Points on a hilly landscape, in no order, each with its height.
From any point a climber steps to the highest of the 2 points nearest to it. It stops when none of these is higher. Distance is the straight distance between rows; heights are no part of it.
z749: [ -7   6  -5  -2 -12 -19  -4 -10   1  -1   4 -38 -39   9   7  15   9 -31
 -18  -5 -28]  height 405
z387: [-12  20   4 -30 -14 -17 -11  22  -2 -13 -15 -12 -26 -21  25   5  -7 -32
   0  22   9]  height 125
z643: [-26 -15   2  12  -2   4 -24  14   3  15  26  -1   7  -4 -12  21 -23  17
 -11   1   2]  height 439
z490: [ 16  -1   6   4  23 -22 -23   3  -1 -15   3   3   2 -36   3  10  -4  -4
  -9  10  -7]  height 467
z768: [ -8  -3   0   7 -18   9  14   4   8  19   7 -21 -11  16   6  -8   5  -1
   7 -15   4]  height 354
z612: [  6 -22  21   6   0   8   7  -4 -24  -1  -1 -11  -8 -19  -7 -16   5  -5
   9 -19  17]  height 444
z439: [  3   5 -19  -1  26   4 -22  19 -15  -6  -6  15   4  -2   3   2 -12  -1
  18   6 -11]  height 103
z33: [ -4  -4   2   0 -19 -17  -6  19 -20  -6  -8 -39  -5  -6  -4 -16 -21  -2
  -7  11  11]  height 134
z429: [-14  -6 -33  -6   3 -24  -5  10 -20   9  -7   9  28  26  -8 -27 -21  28
  -1   2   8]  height 96
z889: [ -3 -10 -24   9   4   3  -6 -37   8  17   8  14  10  28 -15  32   1  16
  -1  -9 -11]  height 319
z661: [-31  10  -3 -12  -5   3  -7  17   5 -14   8   5  -3  10   4  11  12   6
  14  12  -5]  height 381
z927: [  7  -9   6 -17   5  -9   7 -21 -12   3   6  21  11   6  26  -1   9  13
   9 -11   4]  height 509
z60: [ 21  -3   6   1  -7 -15  13  -9   0  13   8  -9  24 -16  15 -41  -1  25
 -11  -2  18]  height 225
z722: [ 27 -32   7  10  15 -10 -18 -25   8   2   2  -4   9 -17  -4  17   6   5
  -6   0  -6]  height 435
z968: [  0   5 -30 -13  10  32 -20   8  -1   4 -15  26   2  10 -10   8 -10  -2
  35  12  11]  height 94
z700: [-15  11 -22  -6  -8  37  -7  21  17  23   7  14  -3  10   7   6  -7  -1
  35   3  16]  height 86
z244: [  7   9 -16  16  31   6  -6   1  21 -18 -15  24  -5   3 -21  24  25 -10
  16   1 -23]  height 77
z162: [ 10  -7  20 -27 -33  21   7 -21 -35 -12   3 -17   4  -5  -4 -13 -25   3
  -7  15  17]  height 163
z371: [  0  25   5  14  -7 -18  30  14   7   0  13   0 -13  12  16 -22  36  -2
 -11 -23  -9]  height 490
z472: [ 23  -9 -14  20  25 -18 -24  12  -8  -7  -5 -16  11 -29 -13 -17  -1   2
  -5   8  -9]  height 450
z233: [-15  19   7 -26 -22  -8  -1  -5 -18  -8   3 -16 -28 -17  17 -10   1 -21
 -11   6   9]  height 129
z473: [-30  -5 -17  31  -2  -3  12   7  -3  22   6  -6   4  39 -29  13 -13   6
  -1 -25  -6]  height 386
z212: [  0   8  16  -6 -21   8   1  10 -26 -17   8 -33   3 -25  -2 -29 -23   4
 -10  21  13]  height 142
z271: [ 11 -12   2   5 -12  -7   0  -9 -12  23   8 -11  16  -3   6 -17 -34  20
 -19  -3  15]  height 245
z250: [ -3  -5   3 -19  -2 -26   1 -17  -5 -10  -6   9  16  18  19  14   1  19
  -5   9  -7]  height 449
z910: [ 10   5  -2  22  34  -4  -7 -12   0 -24  -6  18 -11 -11 -27  15  18 -10
  -4  -9 -25]  height 82
z703: [-19   5   0  12 -16 -32   0  -6   9   5  -1 -15 -15   8 -13  13  -5   5
 -26  -4   3]  height 430
z900: [  0   3  10 -37 -37   6  13 -19 -21 -10  -9 -28 -14   3  10 -16  -4 -13
  -2  14  14]  height 140
z331: [ 15  17  -6  27  40  -8  10   7  -5 -12  -7  34  12 -17 -19 -29  19   4
 -13 -15  -9]  height 101
z292: [ 20  11   4   4  13   4  -6  21   9 -10 -16   7   5 -38   3 -27   2  -4
  10  14  20]  height 113
z681: [ -4  20   0  -5 -27 -40   9 -17   1  -3  -6 -22 -15   1   4  -3  -7   0
 -39   6   2]  height 399
z519: [ 13 -17  20 -18 -16  31   3 -24 -34  -8   1  15  17  -4 -17  -2 -29  12
  -5  12  18]  height 201
z98: [-11 -15  10  -3 -21  34   4   8   6  10   5 -26  -7   2   0  -7   6  -2
  20   2  13]  height 342
z547: [ 12   0   3  26  37 -12   5 -10 -20 -22 -17  18   8 -14 -31 -11   1  -2
 -18 -14 -15]  height 92
z617: [ 18   0 -22  22   9   3 -25   7  -1  -6   3 -34 -13 -10 -23  -8  -2  -7
  -3  10 -23]  height 434
z227: [  4 -18  20 -15 -13 -10  -8   4  -6  15  10 -16  -2 -28  37  -3  -7  -7
  -3   2  21]  height 417
z199: [  7  29  -4   0  -8  14   5  28  24   6 -11   0 -10 -11   7 -20  -8  -6
   7  11  16]  height 117
z655: [ 25   6 -14   9  33   6   3   5  -7  -4 -14  26  19 -17  -6 -34   5   6
   7  -2   5]  height 107
z238: [ 17  19 -13  10   6   6   5  21  18  -1 -12  -7 -28   7  11   1  25 -28
  15  -3 -19]  height 71
z842: [-37  17 -20 -14  -7 -18 -21  13   9 -10  18  -5 -14  16  11  21  17   2
   3  12 -22]  height 389
z477: [ -2  -7  17 -18 -22 -20  14 -26   1  -5   7 -14  18  19  24   5  -3  26
 -21  11  -6]  height 390
z186: [ -3   1   4 -14 -10   9 -35  -1  13   4  21 -10 -24 -49   5   7   1 -20
  -7  16  15]  height 494
z908: [ 10   9  15   1  10  31  16  -3 -18  -1  -9  26   0 -23 -24 -29 -20  -2
   5 -17  28]  height 441
z403: [ 20 -24  13 -19   9 -11  33 -10  -6  -5 -35  18  30  29  -1 -10  -6   9
  15 -13  11]  height 489
z828: [  4  27 -13  29  18   5  19  -4  15  -6  21  27   4  11  -9  -5  46   6
   1 -18 -25]  height 442
z411: [-34   8   5  -2 -21  -6   9  24  -1   7  15  -9  -2  11  10 -11  -4  15
   1  -4  12]  height 368
z843: [-15  -4 -14 -10 -11 -18 -23  15 -14  -7 -10 -10  -5  -9 -13 -11  -6   5
   7  12  25]  height 126
z173: [ 20  35   2  -1  20   8  11  20  -1  -7 -15  30  -7  -4  23  -4 -18 -15
   6  -5 -10]  height 500
z775: [-15  -5 -36   2   6  -9  19  13  -5   9 -15   4  38  39 -23 -33 -11  24
   7  -5   4]  height 76
z476: [-23  -4   2 -28 -11 -30 -14  -9  -1  -7  14  -7  -4  16  35  29  10   0
  -8  12 -20]  height 403
z501: [  9 -46  10 -15   3 -12   3   2 -21   5 -26   7  23  21   9   7 -12   4
  21  -7  17]  height 351
z852: [ 17  17  26   2  -7   5  35 -11  35 -14 -20   4  -4   8   1   6  15  -4
 -11   5  -5]  height 291
z891: [  6 -15   4  12   0 -20   2 -10  15   0   1 -27 -21   2  -1  15  30 -15
  -7 -11 -20]  height 391
z799: [ 17  -5   3  -8  17  17   7  -4   2   3  -3  18   0   1  26   1  20  -7
  31 -11  -4]  height 472
z216: [  9 -26  15 -14  -4 -18 -21   2 -32  10  14 -22  -9 -22  31  19 -27 -23
  -8  -1   3]  height 433
z955: [ -7   2 -19  -9  -7   2 -36  -5  22  13  28 -16 -20 -13   6  15   3 -10
  -5  10  -9]  height 504
z854: [  3 -10  -3   9  20  26  10  -5 -11   9 -20  35   7  -8 -38 -17  -9  -3
  14 -23  30]  height 394
z629: [-31 -17 -11  -9  13   9  -2  17 -14 -13   4  22  35  19  -8  -4  22  23
  38   5   8]  height 43
z507: [ 27  -2   0 -19  -6  33 -13 -22   8   4  -2   3   6   5  17  21 -23   1
   2  27 -10]  height 279
z73: [ 16   4  11 -12   3  31  -5 -14 -25  -3   4  19  15  -5   3   5 -40   6
  -8  13  -1]  height 242
z845: [-34 -15   8  -6   7  -4   8   3  -6 -20 -13  32  21  16 -25  19  17  14
  18   0  15]  height 31
z601: [ 20  -6  14 -12  -9  11  -5 -13  22  -5  -7 -27 -11 -13  18  13   9 -23
  -5  21 -13]  height 317
z633: [ -1  -5  -7  17  10  29   8 -14   6  13  -7  22   0   7 -28  11   1  -3
  18 -18  11]  height 348
z746: [  5  14  -9   8 -10  11 -14   5  37  21  21 -21 -30 -16  10   2  18 -25
 -11   3 -13]  height 512
z963: [ -9  30 -28  17  13  -5  19  13  10  -4   0  23  14  21 -14 -21  17  14
   5  -8  -9]  height 422
z402: [ 12 -15  17  -6   3 -18 -29  -2   2 -11  19 -17  -1 -54   6  16  -8 -15
 -18  21   2]  height 481
z605: [ 13   4   6  -2 -23 -20  14 -21  13   5   2 -33   2   5  19  -9   3   9
 -27  10  -9]  height 370
z451: [ -5 -38  21 -20 -17   2  -2  10 -18   7  -8  -4  11  12  14  16 -16   2
  13   1  19]  height 303
z819: [-10   1 -36  29  -2  -1   8  -8  23  30   2  -2  11  38 -23  13   5  12
   6 -15  -7]  height 358
z956: [  1   0   4  14   0   2  13 -11  23  -9 -10  -3   9  12 -19   5  13  13
  -5   5 -10]  height 326
z846: [ -8  19   7  13 -12 -27   8   6  17  22  30  -3 -25 -13  27 -10  31  -8
 -28 -22  -1]  height 501
z810: [  8 -14   9   6  -3 -31  11  -8  29 -11 -21 -20   5  19   5  16  25   4
  -8   8 -17]  height 364
z211: [ 18   5  -1  -5  -4  31  -7 -16  27  -3   2 -13  -2  13  14  25  -1  -2
   2  26 -30]  height 301
z147: [ 19 -13  11  -9 -14  34   0  -7  22  16   2 -22  -9 -18  19 -11  17 -15
  15   9  10]  height 330
z548: [-37 -17   0  21   5  -2  -8   9  -5  12  21   6  17  26 -18  32 -16  20
  -6 -10  -9]  height 416
z682: [ 14   1  -5 -13   8 -15  35 -26  -3   8 -12  27  23  33   7 -11  -1  17
   2 -21  -2]  height 647
z863: [-23 -19  16   0 -23  14 -13 -18  -3  10  11  -1 -20  -7 -25  33 -11  -5
 -15  -5  21]  height 511
z537: [ -9 -21  17   7   3   0 -10  -3 -16   5  13  -6 -19 -12  -4  19  -2 -13
  -1 -21   2]  height 471
z554: [  6   6   4   7  14  16  10 -11  11  -5  19  12  -9   3  16  11  42  -5
  15 -16 -24]  height 456
z872: [ -5  17   1  -3 -16  -7  -2   5  41  21  22  -9 -24 -19  25  -7  45 -17
 -15   1  -3]  height 507
z46: [  2  24   0 -18 -11  10  -8  30   9 -10 -16  -5 -10 -11  16  -6 -24 -12
   6  28  12]  height 121
z365: [ 15  24 -18   4  18   5 -12  15  27 -15 -13  12 -16  -1   3  16  20 -18
  14  14 -23]  height 73
z134: [-23  -2  18  -9   5 -10  28  11   0 -30 -24  18  15  17 -17  -4  24  10
  21  -5  13]  height 19
z770: [ -6  -1 -18  -3  13 -12 -16  14 -17 -11 -20  13  19  -2 -19 -14 -18  12
   0  14  12]  height 114
z279: [-26 -16 -20  -1  18  -1  12   7 -17  -2   4  21  51  28 -11 -28  15  32
  21  -6   0]  height 54
z492: [ 11  27  14  -2  12  27   8   8  -5  -8  -7  30 -15 -24   1  -6 -20 -16
   6  -8  13]  height 479
z982: [ -1  -2 -12  14  16  28  13 -35  13   8   0  36  24  17 -30  12   3  14
   7 -10   0]  height 302
z985: [ -4 -26  17  -2  -3   7 -26   8 -35   8  20  -8 -12 -14   2  25 -31 -13
  -4  -8  -1]  height 451
z561: [ -9  26  15  19   9  -3  23   7 -12 -11  13  10 -12  -2  -3 -13  12   0
 -11 -24 -11]  height 502
z680: [  2  16 -18  10 -13  -8  -4  -1 -10  -1   5 -40 -28  10  -2  -9  -3 -12
 -14   1 -23]  height 418
z78: [ 10  30  11  23  28   4  27  21 -14 -10  -3  23   1  11   4 -14 -12  -7
  -9 -23 -29]  height 477
z510: [-14 -10   6  12 -11 -13 -18  -5  19  16  11  -3  -8 -14 -16  24 -17  10
 -26   1  15]  height 465
z785: [  6 -21  12   0 -12  12   1  12  -9  20  -8 -14   8  10   4   0 -39   4
   2  -2  16]  height 273

For each start below, name the point where the climber stops.
z900 => z927
z845 => z927
z956 => z746
z271 => z682
z889 => z510
z244 => z927
z134 => z927
z472 => z746
z852 => z746
z982 => z173
